A landscape with many valleys, sampled at points; each row gives a point and its height.
From any point a ball takes the steepest step (drop divided by distance) to one of its 2 nearest points. It stops when none of these is lower. Distance is the straight distance between rows; heights are no part of it.
suk h=226: [143 109 147 129  73 128  69  67  63 180  71 153 121 135 160 157 148 158
 120 104 142  84 185 142 143 105 121 152 105  85 142]
dadu h=451: [165 176 108 141 167 131 124 129 105 105 117 141 166 133  94 116 118 141
  88  66 115 184 132 142 136 126 146 140  69 148 150]
Sinu h=146: [115  30 133 118 160 109  48  70 118 182 104 178  96 126 128 124 152 123
 106 169 146 104 122 137 119 104  90 121 127  69 146]
fiba h=400: [ 96 122 114 115 142 178 182 127  89 103 176 101 178  95  88 135 145 151
 144 134  99 134  94  65 128 160 169 154 174 112 117]
pur h=418: [106  65  98 106  81 108 117 106 163 138 158  83 130  84 145 125 114 102
 148 120 144 100 123 111 158 179 160 133 152 110  96]
Fos h=495: [ 52 117 172 138 138 160 185 166 115 121 118  97 153  99 153 178 126  94
 142 186 132 155 113 147  88 162 112 113 197 102 116]
dafe h=147: [ 91  84 141  81  92 135  86  87 106 165  96 116 133  78 140 113 172 148
  85 111 136  88 148 126 139 147  82 105 102  91 132]
sak h=175: [161  93 146 139 104 183 124  80 130 150 162 145 162 171 134 173  79 155
 138 106 114 120 153  90 157 135 206  84 162 100 147]
Mivi h=504: [140 192 111 151 114 127 141 144 168 152 107  97 123 139 150 131 134 141
 180 129 104 130 173 134 124  92 100 133 120 183 163]
bozu h=524: [ 99 221 139 168 147 118 198 195 176 107 120 115 154 122 115 156 123 143
 163 155 130 159 163 130 134 144 134 118 121 137 146]
Ton h=309: [157 155  79  99 132  96 115  70 130 128 158 149 173 120  79 127 118 129
 109  70 111 153 110 153  99 159 132 113  92 188  86]
Bom h=267: [145 132 117 113 141 108 156 129 155  72 165 137 142 133  86  95 129 178
 103  96 152 113 114  90 156 166 163  81 109 134 133]
gupot h=253: [103 153  77 130  91 121 148 132 130 138 155  74 128  50 107 110 147 101
 164 140  89 102  98 120 133 155 119 216 133 131 104]
refes h=287: [145 101  85 133 150 101 117 139 139  94 133 112  73 128 134  68 153 127
  84  76 161 102  65 123 165 127 143 103 148 112 132]
mim h=93: [160 137  66 121 113  98 159 118 155 123 150 150  89 136  92  91 132 168
 166 163 114  52 104 114  95 107 128 131 143 166  87]
Mup h=288: [133 155 151 120  58 149 117 104 184  94 192  98 155 126 133 150 106 150
 209 128 142  94 186  71 126 167 157 138 123 132 122]
nomak h=614: [209 150 173 121  91 136 108 122  97  78 135 154 100 209 170 113 125 137
 136  98 186 107 147 147 123 105 165 131 126 119 144]
Buz h=314: [156 139 170 115  69 137 150 129 123 117 133 166 144 143 118 143 110 166
 125 143 138  62 145 161 117 135 147 133  96 103 127]
Pof h=552: [114 116 120 145 193 111 158 182 148 126  95 167  92 146 102 108 124 143
  85 158 129 137  79 148 135  94 108  79 152 128 140]
til h=627: [164 172 160 145 131 137 141 191 122 103  89 115 100 175 172 120 139 121
 121  78 168 130 136 165 157  98 146  94 124 117 171]
Rez h=378: [136  95 195 121 139 165 101 115  89  72 155 183 124 150 156 107 126 100
  95 134 165 167 128 113  73 142 142 180 129  77 131]
zer h=164: [185 103  58 140 114 103 129  74 117 158 129 159 106 142 109 120 109 157
 108  96 110  76  85 163 128  96 142 126 151 145 115]
Reni h=431: [103  58 104  88 134  97  95 101 146 116 144 124 109  98  91  88 152 121
 139 178 108 129  97  97  93 129  86 146 149 146 100]
tar h=344: [134 146 135  91  52 141 125 115 124 140 121 109 137  94 130 116 165 184
 142 116 116  49 164 128 129 117  95 131  90 129 146]
Kas h=153: [144  95 112 164 157 106  75  65 110 142 101 172 144 147 144 160  61 103
  98 130 136 168 141 140 166 133 161 151  90 114 133]
mus h=163: [114 159 106 120 110 112 154 123 126  72 189 123 130  91 108 107 138 113
 129 135 151 113 102 116  91 180 152 184 137 120  72]
fufu h=635: [145 164 172 147 134 134 131 203 117  83  89 158  86 158 160 103 141 112
  93 112 180 109 107 173 121 100 139 123 115  85 150]
guner h=600: [167 127 181 100 106 122  95 118 114 111  91 149 128 167 145 144 104 113
  93 107 181 151 159 176 119 127 149  97 116 125 121]
sipi h=406: [ 87  73 194 110 149 118 125 147 133  83 122 162 129 127 132 124 140 110
  95 170 168 132  94 125  70 143  87  86 148 101 118]
sunok h=195: [147  72 141 133 117 115  76  79 117 164 100 202 110 141 143 141 105 134
 103 173 136  88 127 175 100  95 109 149 117  86 131]
met h=483: [159 150  94 186 161 130 143 158 133 138 105 125  80 183 162 122 123 143
 160 124 122 110 114 129 180  51 142 116 151 142 170]
kegin h=445: [107 115 149 165 188 125 136 156 127  73 153 148 117 152 143 149 105  90
 138 189 165 181 106 113 119 140 168 177 161  94 108]
kul h=188: [136  93 150  89  65 153  80  78  70 158  86 130 124 108 152 116 169 148
  85  78 133  82 152 127 134 133 131 121 130  80 134]
Zelas h=402: [ 94  47  80 111 114  84  89  73 153 172 121  92 128  89 134 133 112  74
 146 142 114 145 122 124 164 179 126 128 146 129  90]
ramo h=581: [ 95 157 117 120 113 127 122 129 132 154 115  73 114  81 124 108 160 104
 144 164  78 157 163 117 100 118  69 176 122 178 132]
pemur h=264: [139  81 127 112 144 174  80  68  62 114 154 145 141 132 126  97 133 129
  94 104 102 159 129  63 115 126 159 164 118 114 138]
dil h=352: [101 150 160 123 141 159 156 197 123 136 115  97 126 104 140 113 170 174
  96 107 133  98 138 124 176 114  97  97 102 104 185]
kepu h=626: [ 85  70 145 115 119 151 117 142 140 135 156 104 110 135 153 141 130 127
 211 193 121 133 181  74 100 100 149 143 154 138 131]
gem h=358: [100 104 105 143 165 125 102 104  97 201  58 120 140 114 135 119 136 113
  53 104  99 171 114 133 194 145  90  99 120 125 175]
mimaf h=557: [ 84 170 117 146 148 155 161 156 165 150 150  77 165 111 121 170 127 127
 205 175  92 188 168  72 133 125 116 170 172 175 137]
pubu h=511: [137 216 138 157 104 134 161 168 176 117 121 128 150 138 122 151 109 149
 188 134 123 120 182 135 120 118 123 130 103 153 148]
ves h=444: [117 131 129 164 117 150 165 179 122 119 151 132  83 137 149 131 128 120
 188 192 123  80 113 102 108  98 167 176 174  95 111]
rud h=604: [141  88 109 108  95 158 127  54  83 202 102 145 160 129 124 165  91 103
 114 105  88 121 118 151 106 136 144 101 163 128  94]
Pusum h=262: [ 93  73 129 121 133 168 136 131 111 161 132  87 141 101 149 130 131 114
 118 105 110 145 121  85 168 139 156  96 164 104 145]
Venu h=562: [120 163 123 174 198  93 146 198 151 107  89 168  83 123 103  87 154 114
  90 153 133 142  79 169 121 105 106 126 119 100 149]
Bifa h=620: [174 157 183 126 102 157 116 146 115  75 131 111 117 179 171 130 144 144
 125  68 180 121 151 119 171 115 169  98 114 102 172]
tasen h=590: [ 92 159 153 104 101 119 102 127 126 154  72 102 130  94 143 113 155  99
 113 155 113 167 185 151  90 130  51 150  87 164 133]
nogez h=407: [100 111 111 134 129 108 116 138 143 156 102 100 100  86 130 100 144 103
 105 139 107 127 107 148 152 126  93 144 132 127 138]
refu h=651: [110 142 119 157 108  84 117 172 149 141  93 109  64 120 171  94 166 125
 142 144 153  62 113 195 150  91  62 124 107  95 165]
biz h=346: [146 121 108 181 144 125 117 146 126 108 161 112  79 153 165 129 101  63
 169 140 142 124 102 118 143 111 180 194 156 109 109]
Bivep h=375: [103  55  92 128 158 104  75  86 113 182  89 141 132  94 116 125 128 120
  78 119 119 130  86 133 202 147 103 120 115  80 148]
Lim h=244: [131 129  84 143 159  57 102 134 178 109 112  85  80 120 140  85 148 115
 133 107 145 160 135 149 156 126 101 107 107 169 141]
mupo h=271: [146 146  57 144 130 109 150 155 125  98 140 113  96 121 118  59 158 149
 131  88 132  66  53 103 188 125 149 129 126 101 138]
bire h=298: [145 136 204 114  94 154 167 116 110  57 187 173 133 163 125 124 112 138
 131 147 163 126 148 122  94 186 160 155 121  89 100]
fod h=194: [143 118 156 115 114 101  74 105 107 133  90 145 112 141 155 146 156 176
 105 116 178  98 186 147 148 103  93 121  72  99 158]
kezok h=419: [132 153 138 148 100 155 181 172 135 126 140 135 114 142 141 138 125 165
 171 161 125  47 135 108 141 100 156 125 140 110 135]
nafav h=223: [111 145  95 135  96 139 133 156 117 112 145  77 112  73 134  85 163 117
 159 115 114  80  94 101 164 128 124 186 114 106 135]
lufod h=20: [111 122 144 117 136 131  68 104 121 107 129  98 134 106 158 120 150 135
 134 120 142 161 192  67 166 131 125 153  67 132 146]
Toti h=319: [142 113  94  89 108  97  98  60 126 132 175 125 127 109 119 115 124  95
 110  86 129 132 108 139  89 155 131 137 126 174  60]
pibaf h=379: [104 118 153 124 141 169 146 189 126 162 124  98 104 116 144 127 170 186
 151 161 121  71 156 104 154  79  84 120 121 107 171]
Pirig h=575: [ 89 164 109 109 126 128 132 122 146 134 139  65 162  70 106 114 157 129
 149 135  97 180 165  77 135 146  87 160 108 179 140]
kape h=200: [135 107 116 143 163 107  61  72  97 113 117 183 155 120 107 122  96 119
  78 138 124 173 116 121 143 136 124 178  55 109 142]
Tume h=441: [131 126 104 138 191  97 106 115 128 107 107 145 171 126  93 120 111 165
  95 111 120 192 140 112 173 124 120 113  55 150 167]
neki h=193: [179 171  84 127 142 120 140 114 125  99 184 148 109 154 107  98 143 143
 135  80 135 109 106 107 110 128 170 132 124 168  93]
dusit h=343: [123 127 115 141 194 159 133 118 107 118 172 106 162 130 108 146 116 114
 129 104 106 204 114  63 148 123 162 139 148 155 126]
tas h=228: [167 169  65 149 160  68 122 139 165 112 125 108  75 156 135  76 163 129
 150  82 140 129 115 166 118 105 115  94 119 180 118]
kol h=272: [134 163 107 121 130 153 105 116 130 137 176  70 111 109 159 128 157  89
 142  54 122 165 135  94 128 131 144 135 146 176 104]
tesov h=427: [107  86 139 116 204 124  98 130 111 107 133 135 173 131 113 141 124 161
 103 137 132 185 134  66 186 134 112 105  69 121 163]
damu h=491: [153 194  78 147 166 113 172 154 132 150 130 147 107 139  92 114 142 136
 144 126  94 133 110 151  89  99 123 133 131 182 102]
leru h=460: [152 181 118 132 164 132 100 117 104 131  86 124 142 136 112 115 138 127
 106  95 100 207 170 130 121  96 108 148  71 177 160]
tapap h=492: [ 86 175 153 158 161 147 180 211 130  96 118 125  95 108 137 129 156 126
 132 183 142 128 109 125 120 110 128 150 156  91 134]
Ruku h=291: [127 139 120 123 180 112 132 173 129  61 141 143 112 121 102  63 168 182
  86 107 158 126 102  91 164 135 133 110  83 113 153]
Dogil h=252: [140 130 116 136  86 111 122 113 115 206  51 141 122 120 149 146 109 109
  92 115 118 110 128 215 135 120 106 126 133 117 139]
Gevi h=292: [ 86 115  99 142 101 134 151 151 132 165 141  79 103  59 119 122 143  69
 148 159  92 100  77 146 126 149 125 198 189  98 102]
pim h=261: [127  89  78 126 162  60  57 113 167 122 112  80  60 130 142 108 167 115
 162 146 121 153 151 111 194 109  91 147 120 157 152]
Mopus h=92: [182 108 113 101 122 135 127  84 102  99 146 174 131 156  92  87 131 195
  85 100 122  95 110 112 125 123 141 121 119 137 135]
tupit h=598: [150 127 148 111  97 174 145  78  89 173 119 143 196 137  97 190  79 108
 115  94  93 146 120 133 120 156 148  92 138 127 113]
Mave h=382: [117  53 103 139 115 110 118  88 138 195  98 145 117 124 136 153  79  97
 130 172 101 108 112 172 123 118 122 110 171 120 102]
Rulir h=599: [129 180 130 142 118 103 100 140 125 183  44 114 122 125 147 117 144 108
 113 149 102 163 179 194 108 111  67 157  81 163 169]
fet h=437: [ 95  71 131  93  82  87 102 114 162 111 140  99 111  76 153 100 134 104
 107 125 172  96 123 136 126 174 114 112 132 108  96]
ropup h=607: [ 74  69 176 138 155 163 116 161 114 137 141 130 118 148 168 165 110 105
 167 190 136 161 162 101 104 104 156 135 147  94 146]
pep h=489: [ 71  77 160 142 182 125 101 135 118  88 141 146 141 124 138 168 130  79
 167 221 145 194 104 115  92 151 128 189 147  87 129]
fogo h=470: [147 180 140 109 160 145 130 130 126 133 101 126 149 157 100 135 139 142
 128 121 103 199 171 122  95  86  93 110 112 203 145]
Rara h=469: [ 91 104 174  81  89 174 170 143  95 106 148 130 148 104  93 111 164 162
 111 149 107  85 106 100  77 144 118 103 159  98 114]
zufe h=582: [ 90  53 153 155 170 147 100 148 117 164 122 135 126 146 176 173  89 100
 135 156 148 154 144 117 179 122 173 122 132  63 156]
nubaf h=224: [149 103 101 134  80 117 101  76 110 180  84 178 120 105 119 132 106 137
  96 144 103  69 106 193 112 100 109 157 121 102 123]
ril h=591: [143 136 173 111 122 153 134 109 106 137 102 133 168 150 120 169  95 107
 103  99 129 173 144 138 126 141 141  79 123 136 127]
pufot h=306: [150 197 141 122 160  86 118 140 136 111 137 150 152 151 108 148 124  94
 135  96 150 204 145 190  72 140 136 119  99 188  79]
Rugip h=216: [149 206  82 143 134 104 143 135 121  82 185 122 105 125 123  91 159 109
 155  95 137 111  95 119  93 141 157 173 107 149  80]
seva h=422: [118 166 119 122 106 114 136 159 132 124 101 104 117  84 120  80 162 124
 100 107 118 120 120 166 112 133  90 146 100 139 138]
fer h=96: [169  86 112 130 108 139 114  82 103 120 179 135 114 142 156 113  99 101
 104  78 146 110 102 123 130 156 194 150 154 107 102]
ser h=390: [ 92  56  81 122 136  95  91 101 143 188 102 105 105  83 119 116 124  70
 108 144  95 136  83 146 176 159 100 133 159 105 123]
Rumem h=280: [125 110 105 132 143 104  68 143 138  96 139  75  58 113 154  84 169  79
 160 135 127 132 120 100 170 111 113 178 124 124 144]
vuk h=448: [ 80 103 177 128 131 127 172 167 142 114 110 135 122 128 139 157 116  96
 127 186 143 130 114 151  70 132 103  87 186 117  94]
pidu h=142: [169  90 101 147 118 145 113  85 145 144 168 146 148 164 131 159  96 196
 171 119 117  96 147  71 191 111 185 116 150 119 163]
lizip h=322: [ 99 156 146 128 167 147 176 206 123  96 112 127 120 115 107  92 171 167
  75 107 133 127 101 114 158 122 118  85 123 111 164]
Luso h=318: [173 201 129 120 142 120 155 177 149 110  94 120 145 147  86  80 175 193
 135  88 116 137 158 146 120 118 111  73  94 165 163]
bod h=526: [ 80 112 141 143 166 124 168 207 156 141 117 137 118 114 118 147 133 145
 135 192 138 103 104 132 157 120 111 120 142  89 128]
pove h=337: [123 119 116 131 151 167 135 113  97 210  75 107 147 137 144 136 130 115
  68  84  86 169 124 124 167 128 122  80 158 140 167]
zisop h=548: [ 81 126 160 146 140 122 107 140 122 137  94 115 141  97 164 150 106  79
  98 134 146 176 153 140 156 151 117 142  92 100 138]
Sav h=254: [103 109 129 127 137 119 126 124 126  82 189  96 133 105 144 133 118  69
 137 133 161 165 111 103 114 175 171 177 160 117  79]
Sozaz h=196: [146 135 172 109  61 148 124 105 131  73 184 102 137 129 150 111 136 131
 131  82 166  99 154  94 140 182 171 139 108 103 128]
guzad h=148: [172 140 134  98  65 145 115  89 126 119 169 102 130 129 146 129 128 109
 114  44 158  96 123 136 131 165 179 113 143 121 101]
bato h=308: [151 194 100 116 144 132 142 143 154 123 142  98 137 130 103 101 161 154
 134  59 112 151 138 119 123 125 120  95 120 191 138]
fevo h=311: [123 105 121 133 160 180 137 131  84 177 112 107 119 128 139 118 132  99
  84 100  80 165  96 115 132 105 133 116 175 128 138]
novom h=564: [ 97  58 134 156 152 116 106 127 146 199 104 130 144 134 173 206  70 111
 147 166 158 126 157 146 202 133 152 119 113  67 138]
buni h=436: [113 136 113 109  85  84 118 124 159 100 128  83 118  74 140  93 143 110
 115  94 161 110 138 147 130 163 109 131  96 141 116]
Fisab h=641: [120 114 164 109 132 142 117 113  89  76 157 155 175 112 106 115 121 146
  70 109 143 143 111 104 137 171 137 142  82  88 141]
kefor h=246: [133 172  81 135 132 110 125 133 147 107 194  80 110 102 144 107 153  88
 149  51 147 133  99 110 143 161 160 142 130 163  92]
tenum h=329: [156 190 134 126  98 132 167 161 151 134  97 139 160 132  87 121 147 212
 144 110 107  81 155 162 140 121 115  81  84 134 167]
sesop h=157: [112  90 102 171 143 120 140 117 120 188  99 139 149 110 130 166  54  75
  98 134 108 151  83 169 174 143 148 132 143  95 125]
nugi h=91: [148 118  96 176 136 125 127 104 124 173 109 148 134 137 137 170  58  98
 130 141 105 141 122 156 161 104 162 153 128 128 126]
rifi h=307: [112 148 130 127 164 145 100  99 125 123 148  88 149 123 144 149 129  79
 137  98 125 225 167  75 122 137 130 136 128 176 111]
vope h=391: [114 138 152 183 149 132 160 181 134 100 144 121  96 145 177 159  94  67
 137 148 166 141 116 138 131 127 185 156 169  94 108]
pimu h=290: [150 120 157 111 111 135 152 135 134 125 115 171 127 166 111 139 114 177
 118 156 130  85 140 152 110 101 127  86 126 135 127]
Kuf h=522: [ 84  88 145 154 176 116  99 127 111 129 111 140 147 114 135 168  95  74
 129 175 123 197 115 116 136 143 118 157 118 101 130]
zur h=257: [ 86  75 159 115 145 132 127 134 117  75 177 118 155 121 140 130 122 114
 131 147 156 163 125  78 124 174 158 135 144  99 118]
modis h=341: [128 174 166  91 131 112 133 115 106  80 160 142 150 140 110 155 135  95
 130 131 157 178 128 160  36 159 123 142 126 174  62]
nizu h=405: [106  83 123 129 209 125 133 173 139 103 149 137 160 151 104 144 126 166
 126 148 139 171 105  63 207 133 149 129 105 107 153]
Mazu h=496: [168 211  64 131 115 127 163 137 154 156 145 125 106 148 108 107 156 160
 189  99  95  83 125 134  95  91 114 107 146 194 111]
radab h=238: [143 173 126 113 114 139 182 125 153 151 115 158 166 145  61 150 110 182
 154 160  80 115 156 139  83 101 100  92 131 185 124]
seb h=610: [115  73 121 118 115 135  89  46  77 184  62 163 165 120 122 153 105 127
  94 127  98 124 131 132 125 145 104 105 113 116 117]
mika h=644: [118 129 152 148 134 122 113 175 136 117 107 135  87 120 165 107 148 126
 105 129 168  81 109 161 148 100 103 132 102  80 162]
tur h=222: [121 121 123 144 120 133 127 109  95 199  65 139 145 113 146 153  89  65
  68 105 109 152 105 191 134 144 122 124 140 109 128]
boto h=263: [153 127 167 111 104 168 166 119 117 165 103 165 158 171  98 175  95 163
 146 170  81 112 151 145  85  84 120  86 155 157 123]
bup h=484: [116 144 191  84 123 180 174 159  87  78 135 132 145 138  79 114 173 170
  94 129 116 129 107  97  89 130 119  87 148 116 129]
Vik h=550: [111  90 146 159 139  94 127 146 174 152 105 135 117 144 175 177  76 113
 128 155 167 129 154 164 176 122 137  87 131 115 136]
Bovis h=543: [103  85 116 132 187 108 138 178 156 165 101 151 106 120 102 121 137 159
 101 168 128 101  83 147 174 100  83  96 128 103 159]
Lezis h=293: [157 197 116 111 150 147 102 142 142 140 158  96 118 148 144 122 166 120
 133  24 129 185 136 118 137 125 136  94 141 196 133]
sapep h=334: [125 122 145  88 126 118 147 133 119 101 141 122 127 127 113 121 135 101
  82  94 150 138  93 151  89 152 123  85 156 143  80]
vuvel h=357: [127 135 138 113  81 142 121 140 117 153 109  89  96 124 169 113 187 183
 156 124 121  58 162 118 143  72  80 116 123 126 167]
sol h=121: [130 113  79 129 137 116 169 130 140 153 148 145 100 128  86 121 117 135
 148 176  93  93  87 126  96 107 129 134 183 155  74]
lirov h=345: [116 137 129 120  78 132 154 101 144 202  87 131 185 106 117 169  94 152
 125 134  89 103 157 163 148 143 101  96 120 136 145]
geg h=608: [195 130 197  89  76 145 129 116 129  99 141 144 115 192 123 130 121 151
 124 108 180 117 148 148 113 138 170  78 140 127 122]
vodaf h=313: [103  84 124 144 133 124  88 157 134 112 149  94  72 106 157 116 146  59
 168 160 131 128 106 111 142 129 150 198 155  85 128]
rura h=265: [164 176 108 158 142 114  99 121 174 158 111 115 119 171 167 165 101 110
 150  80 144 182 175 153 142 112 131  95 142 173 147]
Bar h=421: [ 93  81 111 104 125 118 101 122 133 146 136 116 121  77  98 107 152 136
 141 170  96 105 110 104 134 129  92 175 116 113 126]
Fiva h=455: [117 140 143  78  78 147 159 134 123 110 132 122 127  96  91  99 167 150
 128 149 108  84 126 126  50 123  91 134 147 153  87]
dipi h=310: [141 116 129  98 139 133 124 138 122 101 129 107 102 124 131  91 155 115
  62  57 152 135  96 131 132 134 138  88 148 135 119]
fef h=374: [100 110  97 137 200 126 155 152 125 113 131 118 153 123  87 141 125 132
 128 153  99 195  83  86 163 129 125 141 146 139 135]
Depul h=630: [ 96 109 184 114 165 128 107 134  94 101 115 163 179 106 112 145 127 132
  63 130 157 149 113 124 130 158  87 110  63  76 157]
Kir h=523: [134 179 170 137 108 121 132 159 142 108 102 146 139 139 139 152 115 146
 156 159 142 118 188 161 106 102 116 148  68 140 143]
zus h=72: [182 116  89 110  93 116 131  75 128 113 153 161 117 152  97  92 134 215
 138 130 112  53 127 108 111 103 123 133 125 161 128]
tobup h=574: [ 99 139 190 132 137 163 139 142  85 139  84 117 179 125 151 175 107  80
  83 107 129 200 144 131 144 159 130 102 118 103 146]
bon h=536: [120 125 159 142 117 100 130 133 158 133  93 151 127 148 153 167  80 106
 135 176 146 135 172 180 105 110 112 115 114 144 113]
guze h=250: [131 139 189 119  75 158 147 119 131  81 185 128 147 140 141 142 116 130
 167 144 149 112 177  94  96 160 171 162 124 113 110]
potim h=347: [119 129 183 124  69 132 139 159 134 107 139 148 123 118 159 138 120 126
 135 155 163  52 143 159 105 140 131 151 112  76 115]
Zuson h=458: [106 176 120 182 154 102 154 210 149 100 113 119  72 130 148 111 139  97
 163 175 144 113 105 140 149 104 120 160 122 101 141]
vuzin h=500: [169 191  74 145  89 107 144 115 154 152 110 125 127 141 121 118 129 152
 188 124 101  87 150 171  97  90 102 141 113 179 131]
tanud h=339: [164 110 171 130 138 140 132 103 102  74 166 216 129 182 128 116  84 131
 117 157 152 150 137 132  76 145 140 174 122 112 101]
zit h=534: [ 70 135 157 145 142 155 180 157 137 133 134  94 167 111 141 181 117 109
 169 175 114 171 146 107 121 139 126 123 173 137 127]
bakin h=408: [146 120 165 122 100 137 111 124 114  74 157 172 112 117 149  87 142 106
  95 119 170 100 102 130  91 156 137 189 116  76 120]
Pag h=373: [119 155 126 121 120 171 170 136 106 123 159  93 154  96 109 127 147 119
 110  86 109 136 108 109 124 142 144 137 154 133 115]
funo h=605: [147 170 102 150 136  73 135 160 155 185  56 110 113 149 135  98 152 144
 116 140  96 139 151 207 112 102  70 114 115 175 177]
dus h=465: [145 135 125 172 127 148 120 147 123 123 132 127  71 167 166 124 125 113
 202 187 106  94 143 113 111  49 134 184 142 134 133]
fule h=124: [126 107 172 123 132 134  69 109 109 117 122 124 115 140 181 146 142 151
 130 137 177 120 204  99 152 114 119 139  70  96 156]
luti h=482: [146 203 117 143 162 152 163 170 107 146 110 133 124 150  99 124 148 140
 135 130  85 164 140 142  84  73 106 153 126 187 140]
Zed h=401: [124 111 143 133 150 171 160 182 117 134 137 140 109 143 129 125 144 196
 138 152 123  59 121  91 162  86 137 109 134  94 159]
buso h=150: [ 82  73 156 118 166 143  84 136 111 109 146 102 129 117 157 127 142 108
 130 137 145 185 151  63 152 141 147 141 117 100 144]
neti h=145: [174  70 116 144 144 115 120 107 127 101 164 181  87 166 151  92  91 122
  93 113 169 103  81 137 139 147 174 137 158  92 111]
foz h=494: [151 156 134 185 161 163 172 186 124 151 100 143  93 177 154 149 102 121
 137 143 110 128 125 142 141  63 153 124 166 133 153]
lif h=383: [139 119 159 102  50 145 112 128 109 117 121 135 102 107 155 102 144  98
 115 126 150  63 116 161  71 129 129 168 143  95 102]
beser h=243: [134 138 138  96  94 125 186 112 140  98 156 143 165 127  65 120 118 163
 102 113 131  92 101 128 114 184 147  79 122 123  96]
rodol h=178: [194 164  56 141 113 100 125  81 135 134 171 153 123 159 122 122 118 145
 150  59 129  79  95 156 126 124 169 124 128 163 101]
Kemu h=190: [121 105 138 102 130  88 151  88 161  84 168 143 175 139  85 148  93 137
 143 148 142 147 127  98  94 184 115  74 126 174  89]
nis h=529: [ 95 213 142 168 174 146 201 198 130 102 115 124 123 130 131 166 131 133
 155 199 124 165 143 139 108 109 131 154 149 135 128]
dodip h=251: [133 160  70 160 135 128 148 170 112  99 154  98  94 120 128  85 151 105
 161 112 118  91  56  93 182 121 159 188 131  92 131]
Temo h=368: [108 103 187  71 125 120 124 129 122  56 137 131 133 138 116 106 152 121
  91 128 163 150 116 111  64 161  96  85 137 140 104]
vigos h=338: [105 140 120 140 121 165 170 160 105 141 135 111 109  89 119 115 146  99
 100 125 106 107  70 141 109 123 135 162 185  98 106]
tute h=327: [143 173 163 112  31 151 145 116 173 174 103 121 166 130 115 184  94 150
 167 129 121  93 179 175 126 146 123  89 130 129 140]
gebi h=214: [127 100 135 127 100 169 130  97 132 149 157 104 167 118 140 155 100 121
 131  88 118 127 143  87 162 159 187  99 153 104 134]
Lipuz h=364: [111  90 105 136 117 137 141 108 121 222  90 136 139 116 124 149 106 147
 125 169  69 104 126 148 141 101  96 112 153 133 142]
Dera h=474: [155 132  82 176 139 122 127 133 144 151 121 124  83 167 143 134 120 143
 204 175  91 100 136 119 161  49 126 163 140 159 151]
rute h=433: [130 163 139 191 138 107 138 183 152  90 119 124  90 167 192 137  98  86
 170 150 175 114 134 143 160  94 158 145 114 104 138]
voleb h=218: [134 124  83 109 144  84 175 103 168 111 177 155 157 136  66 128  98 146
 128 120 141 117  88 116 118 185 148  71 146 157  73]
guv h=234: [131  69 109 126 166 122  82  89 102 112 150 161 146 130 106 114 105 118
 110 150 114 161  94  91 134 139 136 177 110 113 128]
monel h=283: [174 201 102 148 151  86  87 127 165 147 122 124 134 151 143 137 126 105
 160  75 135 189 167 187 100 123 124 123  96 195 118]
dolos h=297: [176 172 101  96 120  83  87  89 146 154 121 135 157 133 105 131 132 128
 130  58 138 166 151 197  99 151 119  85 106 191 100]
Fek h=245: [183 170  77 167 144  86 110 126 161 147 117 110  97 184 161 124 139 127
 154  56 149 144 129 174 149  92 129  83 150 166 148]
selem h=336: [154 171 111 106  71 125 130  99 148 141 118 128 163 115  87 130 146 222
 161 113 102  75 175 131 134 113  98 112  82 156 163]
nomuk h=90: [119  53 126  94 112 118  85  80 119 150 106 149 112 111 129 104 152 149
  80 133 127  97 111 130 110 116  93  94 143 110 125]
vigig h=312: [121 168 150 118  40 152 126 111 201 147 147  93 155 119 135 180  88 133
 190 126 129 106 196 123 115 161 128 104 145 140 113]
dumen h=443: [116  82 142  87  99 121 112  90 126 114 138 154 126 115 104 101 137 133
 125 180 113 108 126 118  30 120  80 141 140 148  86]
Paku h=149: [152  96  63 119 117 134 148  79 119 181 143 150 132 118  77 124 103 151
 133 138  65  83  90 133 106 101 127 132 163 165  92]
Badep h=340: [147 124 155  79  96 111  98  78 117 106 150 137 141 141 131 141 113  79
 117 113 160 156 148 148  60 160 128 130 120 162  62]
vose h=217: [126 157 138 102 120 114 174 120 180 107 138 142 170 149  57 150 111 169
 151 142 121 133 141 119  94 153 109  43 126 180 108]
goses h=404: [ 75 105 108 117 193 156 163 163 108  79 149 104 174 111  95 145 160 155
 137 162 108 178  70  67 159 166 142 153 155 100 132]
Dap h=567: [ 98 177 101 123 132 156 148 105 142 171 155  81 189  93  96 161 130 126
 172 141  69 182 157  74 106 141  95 147 149 194 126]
Sedi h=617: [119  73 160 110 133 125  89  80  90 134  93 177 168 128 130 149 100 113
  81 135 136 143 120 127 109 162 105  98  93  99 128]
falur h=115: [182  80 107 117 135 129 109  54 117 114 167 165 149 165 113 121  98 184
 118 104 124 125 134  85 162 132 169 122 124 136 140]

For each start below, name the point where the ball stops.
Rulir | nafav
Venu | tas
Depul | tas
Bovis | tas
nis | tas

Call two points neighbours if one is among the 2 nearest of the other. Go from one point of each pair to the other, from neighbour to neighbour, staying as low as possible. Name the highest point that can't be avoided.
lufod / nugi | Dogil
nomuk / lufod | suk
zus / Kemu | pibaf
lufod / mus | zur
guze / nafav | refes
zus / mus | Rugip
